Each row is a point on a landscape with many valleys, with its height.
A ball rolls from a point to the lowest of its 2 nearest points, and stops where none of them is lower. Distance is the straight distance between rows; heights are no part of it.
Fas h=3.44: [-23  37  -9 -43  41 -19  27  -1  56  35   8 -12 -20  24  -7  -1  28 -28
   1  16  67  21 -14]
Lofa h=6.42: [-38 -10 -34   3  35   7  22  -4  12  25   0 -10 -19  19  26 -13 -14  -2
  -6 -10  13  35  -6]
nus h=5.75: [ 14  -5 -20  23 -10   2 -34 -20   7  -9 -10  -3  -6  -9   1   5  -4 -10
 -19 -10 -19  13 -22]
veb h=5.94: [-22 -14 -37 -13  30  -7  -2  13  27  15   4   2 -14   0  24 -21  -5   0
  -8  28 -24  38  38]
Mazo h=1.15: [  9 -14   4  -4  47  15   5  31  36  29  -9 -14   3   9  29 -24  34 -28
 -26  -6  29  21  17]
zasa h=8.23: [ -2 -10 -39   2 -25   5  -9 -13 -21 -25  10   1  12   7 -11 -19 -17  19
  64  33 -55  -7   0]
Fugif h=3.33: [ -1  20   3  11   3   1 -67   4  -5 -17  17 -18  61 -17 -17  39 -20  -6
  16  -5   0 -17 -20]
Loro h=3.13: [ 35   6   2  15  25  -3   9   8  20  -5  16  15   7   0   8   7 -10 -25
 -12 -13   4 -32  18]
nupak h=8.76: [ -5   3  10  30 -27  43  -6  -6 -60  -3 -20   5  46   1 -16   8   3  -5
  30  26 -25 -50  -8]
dip h=6.96: [ 47 -22  10   8 -26  15   0   1 -10 -37  34  -3   1  18  -6 -30   4  -7
  -3  26  -6   7 -28]
voge h=7.92: [ 30 -23  37  32  -2  31  24  -2 -20  13 -47   4  -4   0  31 -24  27 -22
 -14 -53  44 -26   0]
gafi h=5.63: [-20  11  -4 -13  25 -23  27 -14 -18 -20  -3  26 -32  14  15  -2  -1  -3
  36  -9  27 -13   6]
dev h=4.58: [-18  -7   9  16  10   8 -10  33 -33 -19 -25 -21   8   2  12  -4  -1  -2
   1 -27 -45 -16 -17]
vafaz h=4.13: [  2  -2  29 -31  22 -16  -3  43  12 -10  54  -2  48 -10 -25   9 -36  10
  -6  12  -7  -6  32]
tam h=7.52: [ 16 -18  26  40 -19  19  -4  17 -24  -7 -38   0  20 -25  12  14   5 -11
 -16 -40   4 -37  11]
saz h=3.66: [-33  18  -4 -48  22 -16   1 -30   8  15  17  26 -35  31  -5 -12   0 -15
   0  -3  33  44 -26]
las h=7.93: [ 18  -6 -14  45  -8  -5 -24  -8 -18 -39   8   3  17  31  -2   9 -22  13
  39  24 -52 -11  20]
zaka h=3.32: [ -9 -22   6  -8  14  18  -1  37   5  15  14 -12  60 -18   5  24 -14  -3
  -4 -10 -10 -17  19]
vanid h=5.71: [ 35   9  -6 -24  12 -31  19  32  64   1  -9 -18 -33   2   1 -43  32 -43
  -4  -3  42  21 -30]
bipem h=7.91: [  7  -4  24   8  -6   0  -4  -8  18  -8  17 -11   3  10   1   1  11  20
 -26  32 -32  10  48]
Dipu h=6.26: [ -4   1 -10  47   3  -3 -28 -29 -11   1 -37  -6  -1   6  28  -2  30 -27
 -25 -20 -40 -24  -1]
Pada h=5.01: [-17   3  17 -17  32 -19   0 -40  -4 -11 -15  13 -42  18  21  -5  29   6
  -9  14   7  15  14]
gele h=8.25: [ -5 -18  46  -1  12  45  23   9 -25  22 -31  -1  16  -5  27 -20  39   2
 -40 -13  41   9  -7]
fisas h=6.32: [ -4  44   4  -8   4 -22 -37 -18  -2 -12  -2  11 -10 -10   0 -12  26  -5
 -10   2 -37  12 -15]
gimed h=7.13: [ 40 -15  15  47 -27  30  12  12 -34   4 -24  13  10 -39 -16 -37  -6 -18
 -15 -39 -10 -34 -16]
pigok h=2.34: [  3   8 -18 -28  34  -5   1  -8  51  28   9  -2 -19  29  11 -20  42 -21
 -25  21  53  31  24]
zim h=6.38: [ 19  10  -5  -9  12 -36  46   7  59  14  -3 -16 -67 -24  11 -25  29 -18
 -13 -22  42  11   1]
dar h=2.52: [-12  -4  19   1 -11  16 -21  26  -8  -4  -8 -16  59 -19  -5  62 -10   3
   0 -21  27 -23 -11]
bekos h=5.38: [-42  10  -8 -22  38 -22  10  12  17  26  23  15  -6   7   9   7 -26  30
  12   5   1  12  54]
zago h=3.77: [ -2   8  10 -17  13  10   2  23 -31  21   2   8   8 -10  -9 -17 -12 -16
 -13 -30 -10 -12 -18]
pap h=8.28: [  8 -16  35  16 -23  33   4  -2 -40   4 -15 -13   9   6 -11  -7  29  18
 -10  31 -43 -15  46]
lobi h=3.92: [ 24  -3   7 -20  50  -3  21  30  13 -12  45   6  14  22  17 -17 -16 -25
   2  14  19  -9  24]
Tel h=7.29: [ 34 -33  -5  17 -42  -2  -5 -17  12 -40  24  -9  10   9   8  14 -18   9
  19   5   7  11 -48]
mida h=7.30: [ -8  16 -36   2 -30  -6 -15 -33   7  19  12  29 -17 -30 -47  24 -20  16
   1  -1 -29  27   1]
divaz h=4.80: [-20  10  19 -30   7 -26   4  12   8 -10  31   4  15  27 -12  20 -55  24
   8   7 -11  -1  40]
deva h=3.54: [-23  23 -16 -43 -18 -46  32  22  63  20   2   1 -44  -6 -21  -2   1  11
  -1  -5  44  25 -20]
Sizu h=7.00: [ 14  20   9 -24  12 -47  25  14  59 -24   3  -8 -34 -28   9  16  36   6
   0  -4  19  13   4]
filu h=7.33: [ 36   4 -18   7   7  11  11 -42 -31 -11  13  30 -26  33   7 -32  14 -16
  -4  12  15  -8 -11]
mizu h=6.85: [-19  49 -14 -18   6 -27 -28 -40   4  18  -8  29 -26 -12 -16  14 -13  -8
  -9 -22  -9  18 -10]
tano h=6.17: [-11  -2  -5   7  -3 -11  26 -12 -40  -5   7  13 -42  -8 -12  -1 -21  20
  12  -2 -13 -20  13]
Vas h=3.46: [-25  35  11  20  -4 -29 -29   2  -9 -35   3   6  35  -9 -15  48 -41  38
  36 -10 -19 -25  20]
zad h=2.23: [ 34 -15   4  21  23  -9  11  33  49   8   9 -20  26  10  24   1   6 -27
 -20 -14  18  -5 -10]
lud h=7.51: [ 31  -2  16   5  -8 -11  12  -3  32  -6  -1  -5 -18 -24  12  17  42   9
 -29  12  12  10  40]
fisiv h=7.61: [  3  -6  -4  34 -23 -14 -31 -25 -24 -48   4  -1  15  12  14  37 -22  16
  31  11 -14 -11 -22]
bino h=6.23: [ 10 -26   3  34 -39  28 -13 -25 -24   8 -12 -16   0   3  11 -22  29 -13
 -28  17 -40   7 -36]
topok h=4.05: [ 23 -29   6 -21 -17  12  14  53  26   6  17 -24  13 -24  -1  -2  -5   7
 -24   6   3  21 -10]
mede h=4.40: [-17  14  12 -36  17 -25  27  15  52  14  15 -39  -9  13  -1  24   7   3
  10   5  48  25 -30]
Gerov h=5.15: [  2   5  -1  37  -3  22 -38  17 -24  -2  -8 -18  45   1 -14   1 -11 -15
  -7  -9 -57 -19 -16]
Sesa h=3.31: [ 23 -26  -7 -19 -14  15  33  30  14  14  -4 -14  -1 -26  11 -10  23  -3
   3 -21  41  12 -27]
kepa h=4.66: [ -3 -19  10 -23 -13 -10  -3  16  32 -10  21 -29  30   6  13  31  -5   9
  -6   1  17  29 -16]
Gotak h=2.50: [ -5  44   2  16 -10 -35 -60   3  19 -33  20  -7  39 -30 -33  47 -28  28
  38 -14  -5  -5 -20]
Kadek h=4.82: [ -5  12 -18 -55  -2 -22  18  28  77  20 -13  -8 -67   3 -13 -43  28 -26
 -11  11  56  51 -20]
mozuv h=8.20: [ 27 -33  -2  37 -17  43  15 -38 -44  13 -50  19  -4   2  21 -22  29 -22
 -14 -28   9 -35  -3]
Fesem h=8.57: [ -7  17  -7 -20 -12 -12 -19   1 -10 -17  29   9  18 -26 -35  -8 -16  31
  36  32 -31  15   4]
nodo h=2.41: [ -4  21  16   8 -19   1   4 -10  -3   1   4   6  -6 -14 -41  43 -31  18
 -13 -25  21 -29   0]
ripit h=8.60: [  3   5  29   8 -55  35   9 -25 -60  -1 -35 -12   4 -11 -20   7  34  23
   4  32 -27 -40   6]
guk h=6.79: [-67  -9 -19  -7  51   3   5  -7 -22  34 -20   2 -19  23  25  10 -22  -3
  -2 -12   7  -1  18]
duso h=4.00: [ -6  -2  19   3  44  26   6  22 -21  29 -18   2  39 -14  17  28   4  -6
 -20  -8   9 -26  53]
siv h=7.69: [ -1 -15   1   7 -16   9   2 -47 -43  -1 -19  12 -51  25   9 -45  20 -17
   0  -1 -23 -10   0]
Gemir h=6.67: [ 26 -19   9  28 -26  16  30  -9 -36  -7 -34   5 -44 -32   1 -25   2  16
   2 -12 -19 -33   4]
led h=8.50: [ -9 -14 -35   1 -24  37   1  -5 -49   1   2   5  21 -10 -10  -3 -11   7
  16  22 -23  -7 -11]
Vekon h=6.93: [ -1   1  -9   9  22  34  -5 -18 -46   9  -6   6  11  48  18 -25  -4 -24
   4  11 -11 -23  -3]
gunip h=4.33: [-47  35  -4 -16   4 -39 -12 -17 -14 -16 -18  37   9  -9  -8  50 -16  35
  39   3  -2  -6  46]
vosa h=2.68: [  0  18  -1 -42  10  -4  -1   9  10  13  20  14 -13  -3 -18 -18   7 -19
 -20   3  13  27 -30]
komed h=4.41: [-35   1  -2 -34  17   3  -2 -31 -12  -4  11   5 -34  55   8 -21   7   8
 -11  43  16  43   9]
Sab h=8.92: [ -1  -2   1  11 -38  12 -37  16 -22 -14  25 -21  41 -40 -45   6 -26  46
  39  37 -40 -13 -10]
Niti h=7.66: [ -8  -4 -54  21 -30 -32 -34 -25  24  -5  10  22  -4 -15 -16   5 -41  37
  36   8 -47  36  -3]
Ded h=2.39: [  4  -2 -13   4   1   1  39   5  31  13 -19  -7   0 -13   5  26   2  -5
   6 -42  59 -26 -25]
Beko h=1.28: [ -7   3  25  -3  -9   1  35  19 -11   1  -9  -4  -7  -5   2  52 -13   0
 -20 -34  45 -36   0]
fimi h=6.59: [ 21 -35   7  29 -25  43  -4 -21 -27   9   0   6  13  36   5 -48   1 -11
  -3  26 -17  -3  -5]
kizo h=8.01: [-14 -11 -31  -9 -19 -16 -29  -3  14   7  10  11 -12  16  -1 -26 -24  14
   6  10 -62  59  -5]

Where does a ball stop that starts at each point below?
nupak | nus
Fesem | nus
ripit | deva
tam | vosa
kizo | dar
Lofa | dar
guk | dar
Sab | nus
